Points on a hilly landscape, in no order, each with its height.
From any point a ball rolls to the lowest of the 2 points nearest to it. It stops when none of these is lower. Distance is the straight distance between rows; heights are no part of it.
Sugik: [-20  -6   4   6   1   4  13 -28 -31  34  -7  -7 -40 -42 -14  19  -8 -19
 -16  34  -6   2   7  -3 -19  -9 -37  15   0  24]  (h 3.70)
Bonir: [  1 -18  -2 -24 -25 -28 -23 -12  10 -24   6  10 -12  27  18 -52   3  29
  11 -22 -42 -11  -2 -20   9  18  -2 -23   2  13]  (h 4.96)
bodin: [-44 -66  -8  10 -17   5  -2  -1 -28 -30   5  34  20  -3  23 -58  10  16
 -20  -6 -53 -34  -4 -24  -1 -12 -16 -49  40  12]  (h 1.73)
gem: [-21  46  18  -7 -26  12  49 -17  17   6   4 -34 -51  30 -26  46  18  19
   9   3  12  19 -36  26 -18 -19  25  40 -33 -21]  (h 1.25)
gek: [-38   6  27   1 -10 -11  16  -1   8  -7  -7 -36  -5  -1  -2 -39  -5 -11
  41 -19   6  -9 -21  -6  63 -20  29  -5 -19   1]  (h 5.73)
Tokos: [  1 -28  -6 -17  23 -17  -8 -21  17  16  -8  -7   5   3 -21  -7  -8 -14
  11 -13  33 -12   5  13  -8   9  17 -14  -9  -9]  (h 2.58)
Nos: [ 54   7  46  -1  39   7  -3  14  20  -9 -15  -2 -19  23  45 -30 -13   3
  64 -15  -4   5  21  15  38   8  51  12 -28  14]  (h 5.46)
nik: [  1   6 -14  -5   5  -2 -21  -9  20   6 -17  -4  28 -10 -44  52  -6  -3
  -4  21  62 -12 -20  44  -1   6  17 -11   3 -48]  (h 2.32)
Kora: [ 42 -37 -78 -19  25 -10 -23  31  20 -13  11  33  45   2  42  24   0 -31
 -23  23 -21   2  55   4 -30  13 -33 -20  35  -3]  (h 4.30)
tebo: [ 77  10 -21 -27   4  -9 -65   7  38 -16   8   0  29  13  10  28   6 -27
 -10  13  49   4  22   3  -3  24 -17   3   5  -5]  (h 6.02)
zoz: [ -2  24  10  37  10  26 -21  27  -4  20  -6  -6  -1 -26 -20  14   9 -11
 -23   3  19  16 -11   9 -11   9 -13  18  20  -3]  (h 1.82)
rad: [ 54  -1 -18 -44  -4  -7 -41 -10  41 -45 -13   6  17  54  25  13  -1 -10
  45 -23  47 -16  -3  26  25  30  24 -11   4   1]  (h 3.31)
Bazo: [-38  -5   7  -8  30  -2  13  22   8  14  -7  -7  19   1  19 -16   2   0
   9  -3 -20  11  -3  18  20  18  39 -20  14  -9]  (h 7.16)
Dediz: [ 40  -7  32   0  41   1 -36  -4  -5  23 -10 -14  15 -18 -12 -25 -13 -39
  16   9  12  -6  25 -13  16  17  11 -16 -18  23]  (h 3.24)
rekof: [-33 -30 -44  37 -19  21   0 -12 -27  -3   5  27  14 -17 -16  17  -3 -21
 -24   0  17 -44 -18   3 -28  -7 -53  -9  46  11]  (h 3.06)
Mogi: [-25  -7   7  46  18   0  22  27 -30   3  -5   4   2 -36   1 -31   6 -18
 -15   7 -24  -9   4   0  -3 -15 -28 -15  19  -8]  (h 4.22)
Fud: [ 53  49  26 -18 -14  12  16 -24   4 -11  24  -2 -70  19  20  14  13  28
  23 -10   8  27   8 -13   5  23  21  47 -42   3]  (h 2.67)
poki: [-31   5 -30  40  39  -1  24  22 -27  21 -10  54 -45  -3  33  19   0  20
 -31  28 -25  -5  26  13 -28   0  -2   4  20 -18]  (h 4.55)
Lega: [  5  36  12  -3  -2 -12  20  -9  26  -1  10 -10 -39  47   7  29  16  33
  29   4  12  14 -28  28   1  16  35  17 -40 -28]  (h 0.60)
vapiz: [  3  -4 -41  34  31  24 -34  20 -18   3 -14  37  48 -14 -37  56  -5  -8
 -28  38  60 -26   8  51 -25  12  -3 -26  34 -45]  (h 2.39)
Bod: [ 68   4  22 -25   9   0 -13  -2  12 -12  -2  11   7   7  58 -34   3 -22
  46 -20 -12  13  28  -9  30  30  20   4 -11  18]  (h 5.63)
kozo: [ 44   2  37 -36   8 -35  15 -38  19  29 -16   3 -67  11  17  -4 -28   9
  12  12 -20  -6  31 -15   2  -7  34  21 -60  18]  (h 4.19)
datal: [ 52  -5  -5 -21  33 -26 -16 -13  27  20  12  13 -21   2  38  18  -8  17
   1  37  -2  26  31 -11 -19  25   9  19 -31   1]  (h 3.57)
Bofe: [ -4 -32 -37  30  -4  23 -12   8 -22 -12  25  16  60 -16 -18  -4 -12 -25
 -16  -7  25 -50 -14 -13 -19   6 -48 -23  56   1]  (h 2.74)
nis: [ 14 -12  -3  -6  -6  -4  -5  22  -2 -34  13   5  89   3  14 -44  -5 -17
  15 -35   7 -13 -10 -20   7  17 -22 -23  35  10]  (h 3.44)
lin: [-18  28  58   0 -30  24  42 -23 -17  34 -28 -42 -70  -3 -36  -5   1   8
  14   1 -43  31   6   0  23 -61  51  37 -74  24]  (h 2.34)
kegu: [-33   6  34  34  15  24  17  23 -16  49 -12 -16 -47 -24   9  -6   4  19
 -11  25 -75  40   2  -6  25 -34  57  -9 -32 -21]  (h 2.03)
Fiper: [ 32   4 -14 -10  10  -2 -43  -7  36  -6 -21  16  26  12 -17  43  11  20
  -6  32  50   7  -3  56 -22  19  32 -10  -9 -51]  (h 2.59)
dek: [ 46 -17 -32   0  31 -10 -31   2  14  16  10  27  -7 -14  22  47  -5  17
 -22  46  19  27  23  13 -34  20 -15  12  -3 -14]  (h 3.58)
Vit: [ 28  18 -12 -10 -40  13 -15 -17  19 -45  -7  -9  60   1 -23  27  -2 -10
  12 -16  68 -16 -38  20   5   9  -9  -6  16 -38]  (h 1.65)
minof: [-23  17 -10  25   3   7 -10   9  -3  19 -18  -2  20 -19 -66  66  -5  -8
 -32  28  61  -5 -19  46 -17  -9  -2   8  -2 -33]  (h 2.06)
vorev: [ 28 -21 -40  -7  16   0 -33  -1 -17  13   4  15  28 -21  12 -17   3 -55
 -30  15  -2 -26  47 -46 -11  10 -44 -23  17  23]  (h 3.95)
mive: [-39  14  35   8 -38  11  41 -19 -12  -8   0 -46  -4 -32 -10 -43  13 -23
  27 -14  -4  -1 -21 -22  46 -34   5  10 -24  10]  (h 5.64)
Tarit: [-63   1  17  24 -19  34  35   9 -17  31 -13 -37 -39 -27 -14 -13  16 -10
 -11  -5 -60  24 -13 -16  29 -55  38 -16 -23 -16]  (h 1.64)
Pegib: [ 17  -7 -45  18  13  27 -26  19  -8  -7  10  18  67 -18 -31  29  -6 -25
 -21  13  48 -42  -4  20 -20  22 -21 -18  50 -30]  (h 2.35)
lun: [-27  19  30  -2 -11 -20  24   0  17   6  -6 -33 -49  20 -14 -11  -6  12
  36 -22 -15   6 -21   6  36 -27  36  11 -38 -11]  (h 5.83)
Bozut: [  5  19  24 -23   2 -19  11   1  -1  -7   9   2 -37  31  27 -49  -8  42
  40  -7 -65   6   8   1  39  17  57 -23 -19  -7]  (h 5.15)
Vozav: [  2 -22 -29  31  65  -2 -34  43  -5   6 -15  36  41   4 -15  35  -4  17
 -15  47  31   7  21  67 -29   8   6 -19  19 -26]  (h 1.95)
zata: [ 57  -6 -34 -49 -30 -16 -25 -10  36 -56  33  16  10  65  52 -15  24  23
  22 -27  -8   6  11 -24   5  32  -3  -9  -2   0]  (h 2.10)
rozir: [-50 -23 -20  29 -20  -3  21  12 -20 -37  18  25   2  17  27 -11   9  38
 -20  -4 -29 -23 -34  -8 -23 -17 -39 -25  48 -10]  (h 3.18)
gaso: [ -9   4  26  45  44  22  11  12 -31  43 -18  18 -43 -41   6  29 -13  10
 -36  32 -15  30  20  -3 -27 -23  -2  23  -5   3]  (h 3.92)
fuzag: [ -9  21  22  14 -25  10  29 -11 -53  -2   3  15 -47 -33  18 -40  27  27
 -17  14 -80  10  10 -27   8 -11 -12 -17 -14 -16]  (h 4.01)
kapom: [ 22  -1  -8  16  49   3 -37  30  -5  23   3  -3  64 -16 -55  33 -31 -15
  -5  19  56 -20  10  17   6  27  10  -9   4 -11]  (h 2.71)
Zipel: [ 39  43  52  -6 -23  17  29 -29 -15   5   9 -10 -68  -9  10  -5   4  24
  19  -3 -28  39  16 -14   6   1  14  53 -51  21]  (h 3.16)
zodun: [ 14  14  31  25  30  16   6  18   9  34  27  -1 -31  -1  27  -3   9  49
   3  23 -26  47   1   9  -8   6  44  22 -25 -20]  (h 2.82)
degik: [ 32  30 -10 -28 -14 -22  -5 -25  36  -9 -11   7 -14  39  10  41   6  22
  20  -4  28   7 -21  26 -12  23  17   5 -17 -28]  (h 1.16)
muba: [ -4  -3  32 -19 -49  -5  20 -47   9 -30  -8  -5 -20  29  33 -44  -5   2
  52 -39 -12 -40 -33 -22  42 -14  14  -2 -18  33]  (h 1.08)
pese: [ -2 -20  32  -3  20 -10 -10 -24  -2  33 -17 -18 -20 -17 -15 -37  -7 -15
  19   1  -8  -7  13   0  16  -7  27 -15 -26   5]  (h 2.91)
kedi: [ 33 -13  12 -35 -34 -20  -7 -38  10 -40 -11  -5   5  18  32 -55 -17 -23
  43 -33  -3 -40   4 -46  46  -9  -7 -16  -8  43]  (h 0.43)
ros: [  5  -6 -21  -8 -11   4 -33  14  13 -43   3   5  86  13 -34  17  -2  -4
 -11 -11  54 -40 -26  19  -2  17 -16 -36  44 -32]  (h 1.98)
Nekip: [-54 -20   1  49 -30  10  20  -1 -62 -21   4  18  29 -41   2 -51   0  -1
 -19  10 -15 -37 -19 -42  13 -51 -57 -18  38  24]  (h 4.59)
volon: [-45  30  15  18   0  -2  52   8   9  43   6 -33 -54  26 -30  25  18  29
   0   9 -23  43 -11   9   1 -47  62  29 -68 -16]  (h 2.94)
meti: [-68 -20   1  -4   1   1  21   5  12  -1  -8 -15  33   5  -8 -26  13   1
   2 -32   9 -16 -25  -1  15   0  32 -17  11 -14]  (h 7.23)
peve: [-60  -5   3  50  -8  15  28  24 -49  -4   5 -14   6 -31 -15 -24   7 -29
 -19  11 -12 -29 -18 -16  10 -42 -40 -21  30  -1]  (h 4.41)
ziva: [  0 -12 -61  -2 -32 -18 -10  -7   1 -34  11  32  28  17  18  22  15  13
 -23  13  12 -17 -23  -1 -42   3 -67 -15  40 -15]  (h 3.89)
Tir: [ 25 -27 -24   3  31  -3 -16  33 -12 -10  12   6  73 -22  -9 -31 -22 -33
   6 -10   0 -21  26   4  -1  20 -16 -29  40   5]  (h 3.74)
tipa: [-47  35 -11  52  -3  42   1  28 -32  20   1 -24  17 -27 -44  19  14 -22
 -17   5  30   5 -30   5  -2 -16 -29   9  26  -3]  (h 1.24)
bemam: [-11 -17 -26 -29   9 -30  -9  11   5 -25   7  20   2  30  23 -18   5  27
  -3  -5 -29   0   5  -1 -11  31  -5 -32  24  -5]  (h 4.73)
ruve: [ 55  -5  18 -32  13 -22  -6 -29  29  10 -10  -9 -38   2  21  15 -22 -11
  17  -2   1   5  24 -12   2  11  11  17 -36  19]  (h 3.94)
fad: [ -2  26  23  12 -18  17  -4   8   3 -16  10 -33  43  -5 -20 -17  -4 -28
  24 -29  45 -21 -37 -11  32   4  -8   4  14   4]  (h 6.66)
fom: [-17  26  10  -4 -30  -7  34 -14  -1 -11   4 -14 -38  -2 -12  -2  10  15
 -13 -13 -15   3 -12  -4 -29  -5 -28  20   1   1]  (h 6.07)
tel: [-74 -60 -15  -2   3 -17  16   9 -14 -12  -4  24  14   5   1 -35  -1  13
 -20 -17 -32 -34  -5  -2   4 -14   5 -46  34   1]  (h 1.23)
dazi: [-67 -15 -33  39  13   2  11  31 -19   5   0  -8  24  -3 -25  11  -1  -7
  -1   8  12 -18 -30  25   5 -21 -16 -29  36 -24]  (h 3.79)
beti: [-49   0 -25  20 -14 -11   9   9  -8 -25   6  12  26  11   6   7  16  14
 -14   5  11 -15 -46   6 -13  -6 -41 -18  34 -17]  (h 3.52)
Tedab: [ 60  -9 -17 -28   5  -5 -37  -4  14 -10   9   3  41   5  25 -30   6 -36
  27 -19  17   6  30 -20  17  25 -14  -8   1  18]  (h 5.80)
zer: [  7  35  29  -9 -11 -19  24 -12  11 -15  -7 -18 -41   6  -2 -13  -9  13
  16 -27  -5   8 -10  -3   9  -6   3  23 -20  -5]  (h 5.93)
bivef: [-80 -18  18  17 -27  12  30  -4 -36  12 -19  -7 -27 -24  -5 -40  16   4
 -20  -3 -60  -8 -16 -21  29 -44  13 -40   0 -12]  (h 1.22)
pob: [-59  -4  27  -9 -62  37  29 -34 -23 -25   9 -36  20 -17 -33  -4  -3   9
  -4 -26  22 -12 -51 -33   4 -40 -31  25  26  36]  (h 6.52)
balem: [ 44  -5 -57 -60 -20 -23 -13 -40  47 -10   1  11  -8  50  15  24   9  -3
  -9 -23  -4  -3  26 -25 -26  13  -2   1 -17   0]  (h 2.20)
lov: [ -5  -1 -16  -4 -38  18   8 -18 -17 -19  26   2  33 -26   8  -1  20 -24
 -19  -2  33 -16 -21 -29 -20   5 -69  13  38  13]  (h 1.80)
Bege: [ 23 -30 -42 -50 -31 -37 -33 -13  42 -57  19  13  38  63  33 -25   5  21
   9 -19  -2 -17   5 -22  -5   9  -8 -20  16  13]  (h 1.62)
namas: [ 21  12 -17  -9 -30  -1   1 -13   1   0  16   4   8 -27  20  15  11 -17
  -7  13  17   9 -11 -11 -13  24 -51  22  15  11]  (h 2.46)
Todu: [ 23  10  20   5  25  15   1  30   8  10  25  17  -4   6  46 -28  18  23
  16  13 -35  33   4  19  -1  35  21  -1   4 -14]  (h 3.27)
pegez: [ 55  33  29  -8  -1   8 -20  -9  25  -5 -17  -6  -8 -14 -12  61  -1  -1
 -10  11  56  22  -4  20 -16  12   3  46 -20  -7]  (h 6.26)
mes: [  1   5  13  15  29  21 -18  41  31  -7  -2 -25  34   9 -10  -1   0  -1
  26  -9  30  10 -16  47  24  14  48  -3   9 -24]  (h 2.14)
nevo: [ -9 -18  -6 -10   6  -8   1 -24  10  19  -8  -4 -19 -15 -42  35  -3 -12
 -24   4  39  -4   7  16 -31   3   0  13 -16  -7]  (h 2.22)
tafud: [ 21  15  36 -19  41 -18   3  20  20   2   1   1 -33  44  31 -21 -12  31
  43   0 -28  13  14  26  30  19  70  -2 -29  -1]  (h 5.32)
fivi: [ 45  55  40  -2   7  17  27 -23   5  -4   6 -14 -80  31  12  43  -3  43
  39  -4  28  32  -4  11  11  -5  41  52 -60  -2]  (h 2.21)
zifi: [-33  15  31 -15  11 -31  40  -5  -4  52   9   2 -74  15 -10  -7 -16  42
   2  14 -52  13   3  -7  21 -16  65   1 -48 -21]  (h 4.60)
madep: [ -7 -41 -67   3  28 -15 -11  14 -11  -3  -4  47  11 -12  25  17 -15 -27
 -23  15 -13 -22  40  -3 -11  11 -31 -23  41   6]  (h 4.53)
laz: [ 20   5  22  -7 -27 -13  -3 -22  -5  -3   4  -8   3 -28  14 -39   9 -24
  16 -11  -9  -2   5 -27  29  15 -19   6 -24  33]  (h 5.30)
Zud: [  7 -10  -3 -13 -31 -11 -17 -22 -16 -15   0  -9  43 -10 -19 -44 -14 -28
  -4 -19  11 -38  -2 -55   3  -4 -45 -15  14  32]  (h 4.95)
livir: [-23  25  34   7 -16  13  45 -12  15  38  -9 -31 -74  19 -25  15  -2  19
  28 -19  -6  33   0  10  31 -50  77  54 -79  11]  (h 2.66)
mem: [-26  12  54  20  32 -17  19  16  21  57 -17 -23 -25  21   0  40 -21  19
   6  20  -8  39 -12  10  24 -33  66  21 -75   6]  (h 6.92)
Mul: [-70 -45  -2   8   7  -7  15  -5 -35  22 -14   4  -6 -20 -15 -36   4 -11
  -9  -5 -35 -25  -4  -2  18 -20   8 -44   6  -3]  (h 0.74)
vis: [-15  14 -38  20 -16  22  17 -10 -27  -6   5  33 -26 -22  11   6  23   1
 -36  10  11  -3  13  -9 -47  -7 -54  30  41  -4]  (h 1.90)
gil: [-61   1  22  -9 -44  18  41 -21 -29  15  -5 -20 -53 -34 -46  -9   3   0
 -21  -8 -33   3  -3  -2  -3 -41  -9  26   2  17]  (h 6.29)
tiso: [ 12  -4 -13  -3  10  -9   3   2  -5  18  -6  37 -33 -17  29 -18  -5   7
 -29   9 -63   1  32 -14 -24  18  -4  -6   9   1]  (h 3.20)
Geda: [-23   4  36  36  35  16   8  28  -6  50 -15 -24   7 -47  -9   0 -19 -18
   0  22 -25  26  -1  -1  40 -20  36   2 -23   8]  (h 7.02)
Zoni: [-33  24 -22  27  -7  33  -1   5 -34  17  -1 -17  16 -35 -78  50  -8 -21
 -25  19  57  -7 -15  20 -18 -15 -35  19  21  -7]  (h 1.71)
fugi: [  0 -30 -49   8 -25   0 -12  -2 -13 -46  21  49  46  34  49  -4  22  23
 -22  -2  -1 -14 -23 -32 -45  -7 -69 -22  55   4]  (h 4.23)
sem: [-17   3  12 -22 -28 -22  18 -14   7 -22  23   5 -39  29  13 -44  -5  54
  23 -29 -50  -7 -20 -24  22   7  26 -16  -3  -9]  (h 4.97)
suser: [-11 -11  -4  28  68 -12 -11  47   5  19  -7  25   6   9   8  16  -3  23
 -16  39  -8  12  19  47 -32   9  16  -8   8 -19]  (h 1.40)
sur: [-39  -8  24 -25 -56  32  34 -47 -35 -12  -6 -27 -13 -32 -37 -15 -11  -8
 -13 -23 -14 -11 -12 -16 -12 -36 -36  22  19  40]  (h 6.41)
Kilat: [-20   0  33   7 -48  -3  30 -17 -15 -26  10 -16   6 -21  12 -43  22   0
  14 -20 -17   2 -28 -27  26  -8 -21   4 -16  20]  (h 5.49)
gan: [-51   6  11   3 -20   2  40  -6  -1  18  -7 -21 -37 -10 -37  10   5   3
 -15 -16   0   2 -20   9 -18 -28  -1  15  -1 -13]  (h 6.18)
Tuz: [ 41  10 -23 -17 -48  -4 -21 -17  16 -47  12  -4  59   4 -10  10  -2 -11
  -1 -25  55 -17 -32 -16 -11  -2 -50  -1  32  -9]  (h 1.99)
mab: [  9 -17  25  26  46   0  -4  17 -14  42 -17  24 -16 -32  21   0 -18   8
 -31  30 -41  15  34  -3 -11   2  14   3 -10   7]  (h 3.62)
libeg: [ -2  27  39   4 -25  15  34 -26 -24  17   2 -14 -58 -29   8 -26  14  19
   4   5 -62  25   2 -17   8 -11  15   8 -31  -5]  (h 3.64)
zov: [-41 -15  16  21  32  10   4  27 -18  29 -14  -7  30 -41   8 -38  -8 -20
   4  17 -36   1  12   2  40   3  37 -25   6   6]  (h 7.09)
nog: [-23  26  14  22  12  19  -1  33  30  -1  -4 -40  -5  24 -11   6  15   0
  20 -17  16  20 -28  27  22 -15  50  -4  -5 -33]  (h 1.84)
rok: [-22  23  21   4  -4  13   8   0  17  24 -25 -37   5  -4 -52  44 -16 -22
  -7 -19  39  -7 -30  21   5 -12  18  25 -10 -10]  (h 6.53)
tige: [ 81   4 -25 -33  -1   2 -59   1  27 -23  16 -13  49  24   3  -3   0 -45
  21 -16  53 -16  17 -22  11  17 -23  -8  13   6]  (h 5.92)
guta: [ 14 -34 -41 -15   2 -17 -10 -21   9   1 -12  14  -2  -5 -30  43  -6 -22
 -33  -7  24 -14  16   2 -44   8 -29 -10   5 -13]  (h 1.72)
tuv: [ 35  -6  46   4  47 -25 -16   2  33  21 -21  11   1  13  12  45 -24  33
  -7  12  24  20  11  16 -12   8  39  28 -52   3]  (h 6.94)
menof: [ 75  14 -20 -32  18 -20 -11  -9  35  -9  28  24 -21  33  38  19   0  37
  11  10  -2  28  27  -2 -15  42  29  13 -32 -13]  (h 3.15)
losu: [-42 -24  -1   6 -11 -12   3  -2 -35 -21  -3   2  40 -15 -18 -46 -12  -4
 -16 -13   1 -40 -11 -46   9 -22 -38 -33  32  12]  (h 4.78)
fabu: [ 29   2  14 -22   0 -20  -1 -32  -3  27 -11  -6 -37 -29   3  11 -14 -19
 -10  21 -16  11  26 -21 -13   3 -19  14 -25  26]  (h 4.08)
sile: [ -1 -32 -33 -27  -2 -15 -35  30   6 -51  17  29  51  29  34 -17  11  13
 -12  -6  -7  -3   4  -2  -2  29 -26 -35  51   3]  (h 4.47)
Bepu: [ -5 -21 -13  23  36 -14  -2  30 -10   9 -10   7  20 -31 -27 -17 -23 -20
 -10  -3  -7 -18  15  10 -12  -2 -17 -19  24 -12]  (h 4.00)
Fepi: [-31  39  41   5 -16  37  20 -14 -13  41 -14 -47 -51 -21 -30  23  -4   6
   2  16 -17  41 -18  13   1 -31   6  44 -17  24]  (h 3.10)
Pud: [-34  40  49 -16 -43  34  45 -23 -24  19  -4 -48 -75   5 -40   4   9  15
  16   3 -46  35  -4  12   0 -40  16  48 -36  31]  (h 2.73)
Fup: [-49  13  41   0 -37  32  40 -16 -15  31 -29 -47 -48 -17 -32 -15  10 -18
  13 -25 -39  20 -13 -10  38 -55  47  13 -41   6]  (h 2.00)
bidot: [ 23   5 -20 -42 -24 -21 -13 -32  26 -16 -13  -4 -11  23   0  27   0  -2
   0 -33  12  -1  -3 -13 -16  22 -17   0  -6  -4]  (h 1.69)
zinit: [ 47 -19 -13 -11  44  -6 -34  46  13  -2   9  23  47   6  26 -18   5  -8
  -2  13 -11  21  49  25 -20  36   4  -7  16  11]  (h 3.59)
fope: [ 43 -12 -46  -4 -13  -1 -20  -2  22   3  20  26  -9 -19  26  34   9 -13
 -28  22   0  15  20  -2 -34  25 -40  14  12  -3]  (h 3.08)
Sikem: [-21  15  -7  19  17  -6  31   6 -20  31  -2  29 -64  -8   7  41  -4  33
 -39  27 -31  17  11   3 -35   3  -6  24  -3 -13]  (h 4.26)
vumip: [ 32 -20 -40 -30 -25  -4 -27 -33  12 -15  -5  -8  14   0 -21  26   6 -29
 -18 -29  24 -11  11 -26 -23  10 -42  -5   7  11]  (h 1.02)
banul: [-28  -1   5  55  50  14   7  39   1  29  -5   1  -9  -9  -5  18  16  15
 -20  20   0  26  -1  32 -24 -13  22   3  -9 -27]  (h 0.73)
bira: [-44 -37 -54   7  30 -20 -11  18 -24 -10  -3  26  34   9 -19  11  -8   5
  -5   2  12 -18  -1  32  -4  10 -27 -47  44 -10]  (h 4.02)
ruzum: [ 53  17   3   6   8  -1 -43  11  17   4  -4  -7  22 -10 -21  37   1 -29
 -23  23  56  -4   6  12 -17  25 -24  16  -1  -6]  (h 6.14)
Miv: [ 72 -10 -54 -45   3 -27 -40   5  46 -25  24  16  17  48  38  10  17  12
  11   5  -9  23  40   6  -9  40   6  -4  -7  -1]  (h 2.64)
ret: [-25  25  20  -5 -51  30  18 -25  -7 -21  -1 -41  33  -6 -36  10 -11 -17
  18 -39  48 -18 -52 -14  24 -13 -13  24  15  25]  (h 6.60)
Senus: [  7 -14  35 -17  34 -41  12 -10  21  50  -4  14 -47  13   7 -15 -30  36
   8  22 -34   8  23   2   9  -5  61   5 -45  -1]  (h 4.42)
samin: [-33  21  12  32  17  15  33  36  12  28  24 -16 -37   3  13  -3  18  32
   0  22 -45  42  -5   3  16 -13  59   7 -30 -30]  (h 2.41)
nid: [-11  24  12  31  14  11  -2  18   8   8  -3  -9  -8   4 -11  13  24  13
  -4  -1   6  30 -16  24 -14   7  10   9 -10 -26]  (h 1.34)
foto: [  0  67  32  -8 -25  22  49 -22   6  -2  10 -33 -78  31 -15  33   4  31
  35   2   8  35 -15  19   7 -22  31  64 -53   5]  (h 1.74)
medek: [-39  17  12 -15 -13 -24  52 -10 -11  14  28  -3 -64  19   2 -29   1  46
   4  -1 -62  -2 -11 -14  12  -5  33 -16 -24 -24]  (h 4.77)
Durik: [ -6  -2   2  13  -8   3  13   9 -10  -3  26  17  -1  -9  47 -47  28  18
  10  -3 -48  14  -3  -9   1  23  -4 -16  14 -12]  (h 3.71)
Pokoz: [ 34  35  26  -1  15 -18   7  -3  25  -8 -26 -14  -1  22   8  24 -14 -13
  37 -20  43   5  -8  17  20   7  19  22 -39   3]  (h 6.79)
tosa: [ 29 -19 -11 -43 -27 -26 -31 -22  20 -53   1  -2  36  43  32 -34  -1 -14
  24 -38   4 -20  -4 -47  27  10 -16 -26  12  33]  (h 1.06)
sez: [ 64 -40 -48 -31  52 -11 -44  46  27  -5   8  24  53  15  36   9  -6 -17
 -13  32 -32  24  74  19 -27  20  -1 -11  18  23]  (h 3.93)
sesa: [-35 -49 -52 -18   5 -23 -25   9 -14 -31   2  35  56  20   8 -10  -4   4
 -15  -4   3 -33  -2  -8  -3  15 -33 -47  50  12]  (h 4.24)
Dila: [ 16  -4  14 -14  41 -24 -26  21  43  11 -19  27   2  25   7  55 -19  46
 -17  21  16  23   8  41 -13  25  54   5 -25 -25]  (h 7.01)
vod: [-51  -4 -23  10 -16   6  27 -20 -39  21  -9   3 -15 -32 -34  22 -12 -24
 -24  11  10 -23  -6   3 -29 -21 -46  15  27  13]  (h 3.39)
remo: [-17  50  41 -16 -35  41  24 -30 -15   0 -13 -54 -33  -4 -36  17   0 -11
  36 -12  22  27 -20  16  13 -27  -3  57 -22  40]  (h 3.42)
konod: [ 26  18  22 -14 -49  -2 -11 -33 -23  -9  -5 -18  30 -20  -6 -42  -6 -37
  21 -21   9 -25  -2 -48  31  -1 -44   6  -4  51]  (h 5.12)
ninup: [  5 -41 -18   6  -4  14 -17  21 -19 -39  28  19 102   5   7 -40  -7  -3
 -12 -21  14 -39 -17 -33  -7   0 -39 -38  66  14]  (h 3.12)
Fosog: [-43 -28 -47  44   9   4   4  26 -34 -30  13  50 -22  13  34 -19  19  21
 -20   2 -19 -17   5   9 -19 -10 -31 -26  53 -12]  (h 2.75)
Tena: [ 40 -12  -1 -17  35 -16 -32  20  31 -17   1   4  29  31  12 -25   7   7
  25  -3  10  12  31  34  -5  35  26  -6  -4   1]  (h 3.23)
dazo: [ -3 -40 -83   2  -7  -7 -22  -3 -11  -7   2  40  41 -11  17 -10  -3 -39
 -37   5 -13 -37  45 -46  -9  -4 -52 -18  36  30]  (h 4.25)
ripot: [ 14  -8  -9  -2 -28   4  11   6 -20 -33  34  29  14  -6  49 -29  31  19
  -5 -17 -19  19 -11 -29 -10  11 -48 -15  36 -14]  (h 4.15)
Neba: [ 30  28  29  -7 -26   7  -2 -12  12  -9  -8 -22 -14 -27 -28  27 -13 -20
   3 -15  39  10  -4   7   2   8 -17  51 -12  21]  (h 6.38)
nelit: [ 18  23  16  -3  -6 -12  -3   1  20 -25 -11 -15  26  25   1  -9   2 -16
  34 -37  34 -12 -21  12  15  16   6   0  -2  -1]  (h 6.73)
sovi: [ -7   1 -40  12 -10  12  21  -7 -24  -7  11  47 -44  -5  35  -5  11  14
 -40   2 -39 -12  24 -26 -48   3 -34   8  33  -5]  (h 2.60)
vuf: [  1  23  45  11  32 -30  10  13  25  28 -22 -11  -9  14   4  28 -24  13
  13   4  11  21  -8  17  19   1  42  27 -50   4]  (h 6.86)
bisit: [ 23   7  41   5   7   6  -7 -13  12  29 -22 -32 -13 -19 -42  28 -33 -23
  10 -13  29  -5  -6   5  10  -1  14  31 -22  25]  (h 6.46)
losod: [-20 -47 -43  20   0   4 -17  11 -33 -27  17  47  -3   3  41 -54  20   9
 -16  10 -44 -21  18 -10 -16  -5 -38 -35  51   8]  (h 2.26)
pimi: [ 14 -14   1   3  14  11 -24 -12 -23  24   9 -10  29 -35 -18 -17  -5 -50
  -9   6  17 -22  16 -26   8  25 -15 -15  -3  29]  (h 3.56)
vuzat: [ 37 -12 -17 -46  24  -2 -47   1  28 -21  -9  -3  61  36  -7  18  -3 -25
  20   1  52 -21   3  33   2  38  22 -31  14  -8]  (h 3.11)
Toko: [ 14  -6 -41   8 -32  26   0  -8 -40 -14  22  30   9 -24  28  -7  22 -24
 -28   7   9  -3  13 -42 -33 -16 -88  12  49  18]  (h 0.82)
fen: [ 64 -12  -2 -33  39  -1 -56   3  43 -11 -17   9  43  40   6  40   0  -2
  18  20  48   8  14  57  -7  36  44  -8 -13 -16]  (h 2.88)
lizo: [  0  -3  11  33  45  13 -18  49   3  14   8 -24  48 -19 -40 -11 -20 -16
  11   1  28  -2   0  24  27  11  27 -11  10 -13]  (h 2.42)
nizep: [-36  18  49  37  20   4  15  21  -3  53 -22 -42 -18 -13 -21  27  -7 -14
  -2  19 -20  37  -8  -5  31 -38  40  14 -55  13]  (h 6.97)

Two balls start at each pair of points below. Name the first point that both come to, or write never.
sile and madep => never
ripot and ziva => Mul
dazo and Kora => never

Call two points neighbours if one is among the 2 nearest of the other. Go from one point of each pair to the other, from neighbour to neighbour, staying as low as possible. Name the highest point that can't be avoided.
vumip and Mul => fuzag
Vit and tipa => vapiz
Lega and vumip => bidot
kedi and vumip => Miv
tipa and banul => zoz
